Points on a hilly landscape, in no order, each with its height.
From any point a ball rolls to the lowest of the 2 points nearest to it. It stops when none of these is lower. Distance is the straight distance between rows; heights are no part of it.
noke: [ 85 107 127 189  97  67 139 116 151 130 133 116 124 110 135 103 131 119
 166 180 108  84  84  90 117 136 163 147 116 198]  height 258
mefa: [153 118 123 102 107 158  89 145  71 126  68 103  87 119 121 152 121 100
 116 199 172 128 115 175 140 138 102  94 146 132]  height 414
Povo: [161 144 149  88  92 135 113 165 123 102  79 139  69  85 106 122 157 117
 141 134 157 149  74 137 149  95  75  98 154 120]  height 463
linuv: [111 170 158 111  70 120 144 127 136 138  73 107 130 138 137  97  53 165
 145 151 126 126  86 119 132 103 112  99 103 145]  height 520
minu: [110 160 150 136 118 145 110 135 135 154  67  88 125 115 140 124 150 172
 140 139 134  58  99 158 132  58 105 131 130 144]  height 563
Bis: [121  81 119 124  76 110 110 152 199 150 177 113 136 104 147 137 204 129
 175  87 131 137  97  77 146 117 158 122  97 104]  height 607
kizos: [157  87 168  95 154 130 104  88 127 120 117 177 187 134  92 106 141 147
 144 124 157 127 157  99 140 167  89 115  95 136]  height 409
ribuk: [124  94 120 120 138  69 118 138 161 112 194 170 181 123 107 132 143 130
 163 135 137 154 164  97 171 150 132 128  75 113]  height 524
Godum: [132 159 158 106  89 123  90  99 165 111 112 119 131 138 132 132 150 144
 104  64 145  97 119  63 162 131  74 118 134 140]  height 564
Bag: [134 122 154 108 135 125  99 114 110 142  89  83 150 135 135  83 164 149
 155 118 159  87 121 117 187 123  88 121 100 158]  height 430
bapu: [ 94 166 102  99 142  61 143 108 161 130 155 120 135 151 143 135 129 171
 140 131 137 113 144  72 166 168 189 161 111 139]  height 380
Davo: [126 105 143 137  51 149 132 175 139  73 101  88 120 115 128 102 160 104
 123 138 141  91  71 152 140  98  69 108 120 159]  height 202
zipad: [125 186 160 135 146  96 148 102 179 118 174 160 124 135 147 126  43 143
 110  99 139 134 129  87 120 113 148  99 136  95]  height 328
pavip: [130 116 108  81 111 163 124 119 161 137 170 110 146 156 134 155 123 125
  70  91 164  98 166 104 140 136 173  79 126 114]  height 329
Topo: [ 97 198 107 120 132 127 111 100 151 131 118 148 117 165 145 208  89 158
  74 138 123  96 175 112 116 151 139 135 152 110]  height 608
taru: [160 107  91  83  95  82 117 139 155 154 190 173 108 128 104 161 122 100
 145 122 124 204 178  86 134 155 177 141 108 104]  height 541
mup: [156 142 139 145 167 143  91 166 114 147 145  88  65  74 147 110 199  85
 143 109 156 179  89 172 147  84 100  85 174  77]  height 595
Zose: [103 136 121 156  85  90 166 141 154 111 142 145 131 157 140 153  71 120
 113 127  83 116 136 110  97 146 141 160  96 141]  height 196
rus: [124 114 112 115  91 161 163 139 100 148  79  99 121 140 124 112 100 119
 107 147 112 108 112 146  88 145 163 132 136 164]  height 325
Seso: [127 133 137 121  69 111 117 137 139 172 119 101 121 143 170 136  47 130
 135 163 130 102 131 117 130  99 153 118  93 133]  height 542
razuz: [141 135 132 128 137  84 115 144 129 131 186 168 153 151 134 159  47 109
 121 126 122 169 191 128 148 133 128 124  98  98]  height 360
zupud: [113 145 110 156 148 123 171 128 104  54  96 141 100 123 103 130 131 107
  97 147 122 123 108 146 123 170 117 121 167 153]  height 218
Lumek: [165  47 135 100 136 168 128 134  86 127 120 138 158 132 101 101 184 104
 126  81 131 144 165 141 128 149 105 154 136 126]  height 560
Kufu: [162 131 104 118 142 141  84 165 108 176 162  91  72  91 131 114 199 103
 162  89 134 222 131 153 160 103 128  89 141  63]  height 584
fidin: [127 195 177 151 193 137 156  55 135 106 100 146 139 154 139 105  85 199
 146  86 121 146  97  87 128 146 102 140 131 133]  height 326
Vap: [156  93 171 132 174 170 154 131  63  92  76 108 167 160 127  88 122 119
 131 126 125 105 119 177 129 134  96 155 112 167]  height 538
kasef: [121 107 146 148 207 128 131 102  73 121 118 114 178 163 137  82 134 136
 128 119 111 107 151 163 153 159 114 169 107 163]  height 527
lep: [122 106 152 187 125 118 177 148 119 113 119 121 137 123 136  65 127 124
 146 100  82 116  76 144 110  94 103 161 130 156]  height 652
Lil: [109 124  90 132  69  94 102 118 141 144  69 167 126 136 117 193 112 145
 143 192  92 106 160 106  95 168 119 173  98 160]  height 413
nid: [152 136 126 111 175 134 134 150  88 118 155 160 161 141 119 128  48 115
 111 145 136 169 193 168 141 130 140  97 102  94]  height 369
Poso: [139  72 152 101 106 170 156 138 136 119 124 131 189 155 123  82 162 147
 131  52 105 111 151 118 114 129 117 153  99 136]  height 572
nosuk: [138  67 146 150 113 151 124 161 107 161 134  58 149 123 161  90 141  93
 140 116 133  96 105 157 127  88 115 121 121 143]  height 207
Tanel: [153 153 141  90 112 129  76 135 132 111  90 174 100  88  85 146 162 132
 151 146 166 160 110 123 166 124  60  91 133 101]  height 447
mir: [105 123  94 162 126 154  92 163 148 148 183 107 124  90 137 211 182 126
 143 128 121 132 119 182 109  79 173 119 127  71]  height 184
fite: [141 107 148 150 184 100 136  75 108 137 147 168 159 138 121 113  83 124
 143 148 119 151 138  99  96 174 134 144 124 145]  height 364
reri: [120 132 109 143  71 129  93 131 134 122  78 182 108 115  98 196 126 101
 108 191 107 103 129 117  64 146  84 146 130 154]  height 438
nunil: [154 154 161 155  99 139 129 134 141 115 116 169 142 150 122 160 103 146
 118  54  60 129 146 122  89  91  80 193 109 111]  height 528
laben: [103 175  86 129 171 111 100 118 135 107 167 126 122 109 122 193 125 132
 108 181 157 124 148 148 173 140 157  80 141 110]  height 589
Banap: [ 87 155 115 186 187 111 147 152 126  87 173 118 150 111 135 133 157 134
 118 131 125  95 130 192 162  97 106 127 146 119]  height 485
fipo: [167 101 143 124 164 137 158 152  87  92 148 134 136 136 130  51 116  88
 112  72 134 195 149 143 149 142 101 108 145 103]  height 335
dap: [ 93 110 112 123 102 124 160 160 205 153 187 108 141 111 163 125 164 156
 150  94 114 102 114 105 126  84 209 145 111  96]  height 622
romem: [137  86 152 154 135  93 124 171 156 174 185 123 150 100 153  83 133 108
 193 130 123 133 104 115 136  69 141 124  80 108]  height 473
nenef: [141 143 139 140 111 120 110 159 131 177 137 107 106 125 147 149 139 126
 127  73  98 117 125 124 124  54 117 159 140  97]  height 599
far: [118  99 133 166  89 156 172 152 162  82 158 106 119 101 154  94 144  85
 105 111 147 122  65 141  97  87 126  88 169 111]  height 629
Baf: [101 151 102 136  78 148 114  87 153 127  34 146 121 163 131 171  75 172
 135 181 101  98 148 109  72 193 106 158  95 160]  height 381
veken: [138  91 107 120 127 132 174 135 102  70 108 107  94 120 126  92 184  94
 119 134 154 129  91 137 141 168 128 113 168 156]  height 248
rem: [140 119 139 163 104 132 114 100 130 121 124 130 121 149 140 147 109  74
  71 125 136  86 117  97  92 162  97 115 148 164]  height 264
bili: [115 127  96 166 122  98 101 121 105 115 103 150 106 109 105 190 177 101
 119 174 108 107 131 135 117 154  85 168 147 151]  height 460
vad: [114 125 109 185 149 100 108 169 107 100 126 120 133 115 111 170 184 109
 116 141 116  93 133 179 173 122  71 146 125 138]  height 474
ses: [165 106 137  82 166 164 172 136  62 115 116 105 122 145 122  34 115 102
 107  93 137 178 139 152 149 162 139 124 162 124]  height 349
bokul: [152 103 136 113 122 135 126  73  89 143  46 115 101 125 127  97 127 105
 132 177 164 115  99  97 103 181 120 123 162 180]  height 275
vudaf: [112 166 122 138  70 181 142 103 148  93  39 145 106 139 130 144  83 133
  95 165  96  98 107 127  37 179  96 139 117 176]  height 334
Gep: [180 140 173  88 153 180 143 115 120 100  92 135  88 119 117  72 152 136
 123  75 171 160 115 132 107 107 107  95 198  95]  height 505
fudi: [144 137 133 158 110 147 165  83  91 126  82 134 120 166 124 124 104 134
 118  83  68 141 104  95  93 187 112 181 117 170]  height 115
gogif: [170 140 169  91 133 150 146 151 123 136  90 137  97  92 108  69 152 136
 156 105 154 159  87 141 125  67  98  94 155  93]  height 483
Reso: [121 158 180 171 153 163 150 109 161  86 121 143 147 137 131 119 110 144
  90  80 122  92  97 125  83 104  97 117 146 130]  height 217
dazom: [143 147 149 175 191 143 108 124 121 161 151 129  99  89 139 144 117  90
 118 162 150 120 105 147  78  59 127 101 173  89]  height 618
tuki: [140 133 115 108 121 173  91 144 111 184 141 125 105 118 126 188 100 109
 106 142 143 146 148 154 106  89 153  98 141  85]  height 177
tafod: [ 98 136 111 166  89 104  92 158 185 139 164  79 110 133 169 204 154 113
 118 119 129  65 117 113 138 104 147 139 105 140]  height 592
resa: [153 123 132 142 162 113  83 118 150 136 188 132 123 112 127 145 182 113
 133 102 155 148 141 116 149 127 106 109 147  97]  height 295
segu: [118 129 133  86 124 148 140 130 157 134 173 119 172 152 134 134  80 154
 101 132 143 101 170 133 148 121 197  91  92 112]  height 351
zubiv: [119 165 111 120 121 142 211 135 107  38  84 161 104 136  93 107 104 147
 114 139 118 161  94 143 114 184 143 119 141 154]  height 211
lakek: [133 169 123 133 212 138 189 120  87 106 105 150 119 111  97 104 166 179
 151 133 107 153 122 175 116 123 127 184 160 116]  height 279
gesol: [106 123 133 161  75 104 120 166 151 122 147 118 105  86 136 131 109  89
 144 178 135 120  61 132 127  82 128  90 112 142]  height 327
Mapam: [110  73 125 163 128 155 157 138 154  84 179  97 168 115 148  78 139  79
 107 139 168 105  90 144 138 122 150  64 120 137]  height 620
rep: [137 160 186 155 118 139 136  97 167 113 129 150 120 138 144 119  41 112
 109 122 129 120  83  88  74  99 105  89 147 124]  height 282
dape: [ 76 139 125 183 138  53 145 115 129 113 126 149 141 121 117 112  98 144
 171 206 108 118 118 122 145 143 133 147 101 179]  height 213
reg: [ 73 127  58 153 165  97 144 141 134 130 180 110 122  97 114 157 199 138
 145 177 107 112 135 162 139 123 186 167 138 130]  height 571
mimo: [149 115 144  93 200 159 172  89  79 145 123 131 141 143 119  52 125 131
 133  91 121 171 137 124 124 165 152 154 141 132]  height 368
nis: [125 148 121 136 147  84 117 164 133 190 158 109 103 102 142 124 173 147
 171  99  97 148 130 140 162  77 125 172 137  89]  height 587
tareb: [ 93 126 112 184  82  81 122 126 137 104 125 105 105  94 135 122 127  86
 141 197 138  97  75 103 135 138 133 100 128 190]  height 296
modok: [166  95 119 105 109  73 111 146 158 138 190 177 145 118 112 106 143 114
 160  83 113 201 182  90 162 133 122 144  88  86]  height 533
bev: [121 165 101 132  72 127 122 149 164 134 148 105  97 155 161 184 130 102
  52  53  89  89 147 115 130 115 116 152 154 115]  height 223
mig: [ 93  74 106 137 124 154 109 161 118 159 131  94 163 116 133 121 203 148
 172 165 125  82 134 179 154  99 166 146  74 148]  height 508
mov: [106  90  79  88 137 132 155 159 120 135 161 118 156 124 117  91 209 135
 137  99 116 151 143 143 170 148 154 150 118 110]  height 482
Nadi: [120 135 101 142  71 117 121 150 155  99 161 125 101 137 131 161 150  88
  72  71 109 128 121 108 142 133  90 123 161 126]  height 194
penof: [112 114 134 183 122  92 112 137 163 161 155  85 134 141 175 155 147 115
 119 109 115  52 129 109 117 102 135 175 115 154]  height 605
Mik: [ 93 112 106 165 133 118 195 171 109  77 143 143 140 123 110 116  88 124
 119 168  88 138 124 191 115 122 162 140 112 144]  height 108
fozut: [ 97 158 119 129  82 132 101 129 148 148 114  64 120 150 178 152  83 124
  92 156 148  64 126 129 146 116 149  87 105 162]  height 559
Zomub: [131 132  85 100 103  96 125 135 169 152 169 160 104 133 120 204 124 141
 121 141 121 146 181 106 116 135 196 163 126 107]  height 551
fof: [155 108 104  73 112 152 100 117 105 203 111 126 118 145 135 166  71 124
 122 151 148 153 181 130 101 130 167 124 143 105]  height 224
favin: [ 90 136 147 167 218 144 170 131 133  70 154 117 165 123 137  97 154 155
 108 134 142  86 134 180 125  84 130 125 144 116]  height 495
nuz: [143  88 127 122  90 183 115 156 152 111 135 130 152 108 125 136 224 135
 125  59 140 146 134 153 141  89  84 125 142  77]  height 201
gibim: [162 150 150 137 158 128  87  84  88 156  89 171 102 131 124 155 105 141
 128 112 109 166 151 114  98 137  81 170 164 101]  height 487
gefer: [129 146 127 138 123 147 157  58 100 112  44 123 112 156 125 114 115 155
 125 135 121 131 101  88  96 210 110 153 139 192]  height 193
Tof: [ 96 151 141 199 129  70 166 108 149  80 126 165 148 150 127 137  63 158
 157 156  82 126 107 107 121 150 130 164  77 168]  height 231
Befu: [109 110 131 122 129 154 107 131 147 181 110 114 142 110 125 147 162 170
 151 153 132  74 125 136 107  81 166 135 110 127]  height 532
miv: [137 146 112 123 159  84 144 144  81  69 119 121 121 118 118  90 159 120
 136 124 142 161 128 151 214 165  89 114 137 127]  height 396
Rav: [102 130 144 106  83 136 137 130 179 105 141 139 165 127 109 119 100 163
 135 151 151  95 121 108 142 104 159  69  76 135]  height 379
vol: [138 142  90  74  88 145 131 107 104 185  84 148  92 154 129 169  65 149
 110 136  99 162 174 122  82 148 178 159 154 119]  height 267
Kapu: [133 115 137  92  90 116  90 122 103 175  61 114 135 132 120 124 144 169
 167 146 115 105 135 118 149 125  94 154 102 152]  height 461
Zizes: [116 100 158 148 167  81 119 162 158 173 192 113 166 138 166  77 114 141
 185 133 122 114 135 116 161  92 171 150  61 132]  height 456
pake: [136 161 153 152 155  90 123 142 168 129 204 158 145 149 167 165  49 116
 108 103 131 138 170 110 117  88 148 123 121  87]  height 348
mufek: [152 133 154 127  78 138 144 113 115  80  90 129 136 161 112 105 123 124
 111  59  93 137 109 104 116 161  63 164 119 156]  height 179
pese: [124 111 132 169 147  78 156 134  95  93 102 173 134  96  96 103 129 125
 173 188 116 148  97 148 129 149 106 145 119 150]  height 176
rorop: [128 162  98  99 132  67 149 123  79 113 127 137 119 130 112  94  95 125
 133 123 117 197 146 109 187 184 122 124 127 132]  height 384
nud: [139 120 118 160 156 121  43 149 154 121 202 121 127  98 132 185 193  97
 150  97 142 173 130 148 161 123  94  98 115  74]  height 270
kigu: [141  99 100 117 139 170 110 144 132 179 177 124 124 120 124 191 149 114
 114 116 114 137 182 161  90  90 182 134 134  74]  height 129
nop: [107 212 118 125 143 135 195 125  96  93  71 142 102 138 111 116  91 201
 123 116  96 166  97 154 143 140 138 142 149 129]  height 245
zogip: [168 157 145 110 151 165  88 116  99 124  63 191  84 112  93 157 158 138
 112 122 130 145 141 141  95 105  64 154 191 109]  height 462
dopo: [157 167 173 171 173 186 163  99 107  85  92 149 111 141 128 135 112 135
 103  60  95 135  90 135  74 108  77 157 161 130]  height 272
zoned: [108  85 102 129 121 108 114 159 178 103 225 143 173 114 124 133 170 119
 163 141 142 169 155 125 171 141 165  95  70  85]  height 517
zin: [109 167 122 132 166 103 105  74 127 183 101 117 114 130 149 161 126 176
 146 164 139  93 142 105 112 122 145 159 167 125]  height 472
Vig: [160 173 176 122 172 134 136  93 121  84 101 147  81 110 130  93 141 118
 115  89 169 149  85  99 118 132  86 107 201 121]  height 526
vudi: [133  89 142 205 146  93 143 119 143  88 186 156 150 113 131 121 112  66
 123 135 125 114  95 111  97 126 111 103 138 142]  height 609
Gifub: [136 129 139  71 150  96 151 100 130 188 142 135 145 160 151  61  92 149
 159 102 110 162 137  72 149 157 188 176 107 131]  height 419
fute: [130 100 155 113 190  80 117 119 132 184 163 122 162 159 171  70  86 129
 169 132 122 127 152  95 160 154 170 190  74 142]  height 439
dor: [ 94 184  73 132 196  98 125 114 115 120 171  90 129 106 111 157 186 160
 135 169 157 106 142 151 173 138 166 129 144 129]  height 581
Losu: [108  67 136 110  78 137 127 148 139 145 135  88 165 146 144  80 102 118
 149 144 128  88 129 127 158 122 168 125  59 190]  height 440
pagu: [ 97 121  65  99 145 107 138 137 137 154 162 128 132 130 115 176 167 152
 142 163 103 109 175 139 131 141 201 189 116 129]  height 562
Bola: [100 112 171 140 101 124 140 138 160 129 139 117 156 120 140  58  97 156
 173 167 144  93 100 129 141  74 151  97  74 175]  height 412
Kavi: [138 126 107  94 145 128 103 149  88 161 109 117 123  92 102 115 187 145
 170 165 152 148 131 162 167 130 132 111 115 115]  height 561
lopa: [125 125 123 156 141 100 106 165 171 169 180 117 120  68 130 119 175 126
 208 147 136 162  83 132 125  78 159  95  90  90]  height 492
bevik: [120 131 114 120 106  79 171 116 106 100 145 132 131 151 120  92 110 119
 124  98 103 165 122  84 169 198 132 141 120 164]  height 372
fifi: [144 125  93  88 215 135  93 110  88 199 157 100 134 132 124 149 177 141
 131 149 141 124 184 146 140 140 170 150 147 116]  height 530
Tefu: [137 139 107  98 191  98  86  82 125 211 135 111 120 125 147 161 169 170
 164 158 141 108 174 107 125 125 165 197 143 120]  height 507
Mot: [130  96 132 152  93 154 130 101 127  90  95  97 158 174 125 123 118  88
  77 120 119  67 145 123 100 189 103 131 103 200]  height 305
Rofug: [142  90 138 127  76 152 102 156 140 122 136  85 137 126 138 121 181 104
 131  80 147 117  95 138 161 108  76 106 128 119]  height 154
togi: [144  63 168 124 115 139 152 122 155 141 154 141 178 148 130  92 103 129
 141  89 113 114 129  98  85 116 143 138  91 141]  height 586
tuk: [114 160 124 158 122 140 177 124 132 106 144 158 123 161 129 155  53 128
  86  96  72 150 139 131  92 141 148 138 133 126]  height 164
mag: [123 174 146 169 120 190 154  97 146  51  82 162 115 159 124 162  81 107
  66 132 111 108  98 134  59 175  94 119 138 154]  height 283
gadoz: [121  80 122 178 148 100 151 151 126  84 189 128 167 115 137  95 122  77
 128 148 134 133 117 152 149 127 119  93 106 136]  height 614
tunu: [149 127 160 156 176 104 127  85 131  84 144 186 181 161 104 141 109 150
 134 100 115 138 162 102 132 165  87 144  99 129]  height 387
fufeg: [143 100 112 163  86 125 105 120 136 115 152 142  90 126 134 159 145  36
  84 116 117 133 104  89 109 152  96 123 169 143]  height 226
subo: [117 146 141 144 103 124 141 153 147 126 107 159 101  86 109 136  86 127
 135 191 118 129  94 152  83  73 126  99 125 105]  height 357
rimad: [109 175 123 141 148  97 110  93 137 153 118 142  84 107 130 148 139 138
 128 156 131 124 103  94 120 123 126 133 183 127]  height 437
kep: [124 112 146 158  85 146  88 117 111 133  67  76 133 158 150 130 108 108
 106 175 140  55 134 142 108 144  75 122 106 204]  height 294
kuful: [126 145 113 121 170 136 124 117  73 135 129 114 141 159 149 148  48 118
  84 166 147 124 182 165 131 156 141  98 140 125]  height 382
funo: [155 147 157 110 126 121 107  92 141 101 122 128  94 128 122 106 168  98
  98  78 172 128  98  74 147 144  68  92 184 134]  height 544
gepe: [158 168 168 152 184 181 173 105  84 112  71 152 119 139 129 110 116 175
 145  88  90 158 101 161  94  99 104 177 149 111]  height 311
Sugal: [129  74 142 164 116 124 164 122 168 101 161 183 169 121 110 106 103 109
 145 140 115 122 106 102  76 114 146 124 115 133]  height 598
Zunan: [116 174 143 121 106 144 107 124 150 191  87  84  85 115 159 144 140 153
 115 104 125  77  88 111 100  67 128 133 164 118]  height 594
dil: [109 206 142 103 131 131 166  95 125 115  93 109 121 151 135 107  89 192
 117  89 111 135 110  97 157 150 139 128 144 144]  height 281
Merul: [128 119 131 107  51  81 104 130 180 119 131 143 132 152 130 163 156 133
 131  97 122 108 131  62 155 151 106 147 100 142]  height 582
Gemas: [176 105 166  90 139 140 108 112 106  98  77 168 144 111  82 105 156 142
 152 135 168 143 136 117 141 142  68 105 121 118]  height 427
Saru: [130 160 101  97 176 136 148 132  81 142 114 142 112 110  99 126 163 174
 129 108  88 171 164 170 122 116 148 178 166 100]  height 247
kuge: [111 126 103 165 149 109 202 146 109  96 169 155 120 128 116 137  96 108
 105 121  78 176 135 162  93 133 160 139 152 116]  height 133
Zado: [117 168 128 158 148 137 141 103 112  51  95 167 113 143 123 175  78 105
  76 173 139 117 124 143  96 180 111 103 165 152]  height 246
sukol: [111 122 140 173 131 107 177 144 151 134 156 120 110  94 149  69 146 108
 139  88 104 137  62 121 109  82 132 129 162 116]  height 641
nal: [132  74 137  72 111 154 120 156 126 171 136  96 172 136 128  49 133 131
 158 131 160 122 131 136 183 138 164 101  59 146]  height 455
burad: [108 199 104 127 163 109 113 110 136 104 173 160 118 137 115 192 110 141
  73 124 136 142 182 137 141 128 124 121 166  92]  height 597
Keta: [146 136 111 138  89  98  87 165 130 121 164 181 115 126 114 186  92  93
 109 115 102 174 170 137 144 111 104 126 123 101]  height 371
pelum: [121  84 117 171 114 111 172 162  95  93 107 144 119 112 105 118  99  95
 137 212  98 126 103 172  82 138 147 139 118 171]  height 137
puzap: [119 153 145 109 114 138 108 101 111 151  38 129 119 125 125 122  91 182
 160 191 155 115 115 123 127 125  92 124 132 134]  height 493
sisod: [127  97 122 102  81 180 160 154 133 149 138  94 125 126 134 117  94 103
 102 129 135 113 114 145  94 104 179  88 128 133]  height 292
saso: [129 140 151  92 169 123 154 118 125 162 130 141 160 137 119  68 128 171
 161  82 102 154 135 111 132 118 160 157 113 114]  height 395
dani: [115 184 152  90 107 107 124  90 152 138 108 103 132 172 164 126  52 168
 101 101 149 110 133  74 164 153 125 105 127 129]  height 321
babi: [133 132  76  68 118 153 137 135  95 160 110 134 109 128  85 139 174 168
 114  83 100 167 182 146 127 133 165 172 156 117]  height 215
guzaz: [168 120 119 103 128 170  94 121  87 146  75 135  85 103 101 162 161  97
 115 167 163 140 131 159 102 122  98 114 174 120]  height 432
fep: [134 104 117 123  65  97  67 154 185 131 169 150 126 121 127 195 185 115
 151  94 124 137 130  85 156 127 109 131  96 111]  height 593
Mog: [153 109 125 130 196 123 129 127 124 128 173 149 140 109 117  87 147 108
 141 109 142 169 166 140 136 113 114  97 139  76]  height 317
mosuz: [125 119 119 137 119 148  32 152 152 154 185  82 113 118 147 218 197 116
 141  93 140 145 132 152 145 115 146 115 108  70]  height 235
Sop: [132 107 129 138 118  93 140 142 128 176 146  96 131 146 164 129 124 114
 131  79  81  97 128 114 104  96 137 185 128 136]  height 612
tufu: [121 130 111 129 146 132 124 123  53 132  84  99 110 137 132 141  80 106
 106 204 155 127 139 176 137 149 115 111 149 152]  height 397
dilak: [133 157  98 106 147 108  89 160 103 190 154  73  86  92 134 136 167 124
 162 125 131 180 127 146 174 115 154 110 128  99]  height 574
rolo: [152  96 148 135 108 177 122 158 116 174 131  80 133 132 152 121  81  94
 114 131 123  87 107 160  84  61 137 104 125 135]  height 254
fibu: [133 124 112 105 113 177 136 143 126  85 117 148 140 129  94 162 192 146
  85  71 118 131 171 167 134 114 101 139 163  88]  height 195
Govi: [109  81 100  63 131 148 117 144 136 161 176  86 156 125 138  84 195 125
 155 108 149 161 131 121 199 171 183 105  86 116]  height 471
tur: [137 139 153 125 106 125 114  97 151 124 112 154 172 197 158 170  13 164
 121 137 129 120 179  93 112 157 119 147  70 119]  height 630
nuto: [134  76  72  80 116 179 128 143 108 189 147 118 125 132 110 148 182 129
 119 106 108 148 173 145 104 119 197 159 146 107]  height 175
fuva: [112 138 127 126 133 165 152 114 138 110 116 149 141 135 105 152 153 150
 104  99 121 104 141 135  93 120 126 137 150 118]  height 148
Veva: [ 93 149 146 140 209 143 140 104 121 122 124 119 171 137 132 104 127 175
 126 147 144  81 157 161 132 117 148 131 118 138]  height 511
Pozu: [149 143 107  59  98 162 116 108 117 125 129 126 122 142 103 155 117 128
  75  96 156 153 177 112 152 146 142  79 140 113]  height 304
fis: [162 134 168 135 115 158  96 102 111 143  85 171 145 157 124 171  85 146
 121 100  95 138 161 122  75 121  67 170 123 119]  height 510
tani: [136 112 161 119  79 160  97 145 128  87  74  99 134 124 119 115 140 122
 131 175 168  73 110 164 133 109  68 100  96 187]  height 243
zuvi: [160  59 158  96 147 182 150 158  89  87  78 114 153 135 117  80 178 127
 143 125 147 107 123 188 132 128 110 140 121 140]  height 548
pesil: [111  95 110 138 151 121 121 165 163 137 221 127 156  87 130 108 185 101
 196 166 139 190 122 152 145 127 179  91  72  71]  height 509
tif: [153 141 141  65  92 156 148 127 121 106 109 157 122 130  91 107  70 134
 116 117 147 175 143 130 135 137 122  81 127 113]  height 277
Zoti: [150  90 139 116 138 116 134  83 101 155 101 154 118 119 114  85  84 101
 156 181 150 159 114  83  91 174 145 120 142 152]  height 330
Sogob: [107 144 138 108 122  73 134  81 170 125 133 121 144 175 161 117  78 158
 130 128 151 107 147  50 164 188 157 135  99 154]  height 355
vuke: [158 124 140 107 177 101 107 127  83 112 106 108 143 132 121  68 191 126
 145 100 161 137 138 132 212 167  70 109 127 133]  height 407
Sofu: [133  67  99 103  93 131 148 125 121  94 122 100 120 121 121  85 221 105
 117  94 156 142 104 105 173 178 112 115 161 152]  height 273
fuso: [105 163 130 182 176 144  89 109 131 146 133 105  99 109 163 175 106 118
 104 189 151  72 115 152  96  83 129 111 166 121]  height 632
Fud: [120  79 105 119  84 100 167 142  99 140 137 116 122 131 122  97 120  87
 122 121  98 147 117 114 119 166 161 141 141 158]  height 353
Novaz: [ 96 161 122 134 124 125 106  89 155 130  94 124 144 202 178 182  27 180
 106 156 139  93 187 102 124 171 131 157 110 121]  height 621
zek: [ 75  76 101 111 146 144 157 157 124 131 129 109 158 113 116  58 201 150
 156 155 131 109 115 161 175 135 172 145 108 153]  height 494
lefif: [151 155 151  74  39 152 121 122 130  92  74 145 124 142 104 110  94 132
 108 114 133 135 111 106 128 149  64 109 122 151]  height 236
zol: [113 162 129 126  79 140  53 152 158 156 145  60 104 143 163 194 124 114
 117 118 155  94  98 124 171 111 126  93 103 125]  height 577
Vibom: [107 141  96  91 106 148 156 129  90 188  63  98 107 138 132 138  89 168
 124 156 100 115 134 137  93 120 179 154 143 139]  height 312
Kek: [155 104  93  79 174 131 108 115 105 188 156 142 127  98 100 123 170 131
 172 171 148 174 163 139 118 140 175 131 133 101]  height 546
dofe: [113 161 107 132 133 123 108 112 144 121 128 164  79  75 105 159 150 112
 124 180 161 146  82 101 114 124 125  92 183 110]  height 408
Zapa: [109 160 110 149 134 126 148 132 164  90 152 171 110  72 103 144 107 131
 118 189 149 129 100 129 107 108 167  66 149 101]  height 383
gatal: [153 158 150 143 173 160 101 145 137 132 153 113  85  84 149 123 152  78
 108 118 173 149  83 148 116  61  96  71 182  80]  height 606

Where does a ball stop that starts at each point below?
Bis | fudi
Seso | Rofug
pagu | kigu
Befu | fudi
mimo | kigu
Tanel | fudi
sukol | zubiv
Rav | fudi
zuvi | zubiv
reri | zubiv

Call two points neighbours if one is among the 2 nearest of the other. Go from one point of each pair to the other, from neighbour to neighbour, staying as low as possible. Name the highest point that can't be avoided.
dape / fudi | nenef
kigu / Rofug | gepe
Nadi / fuva | Mot
Rofug / fuva | nuz
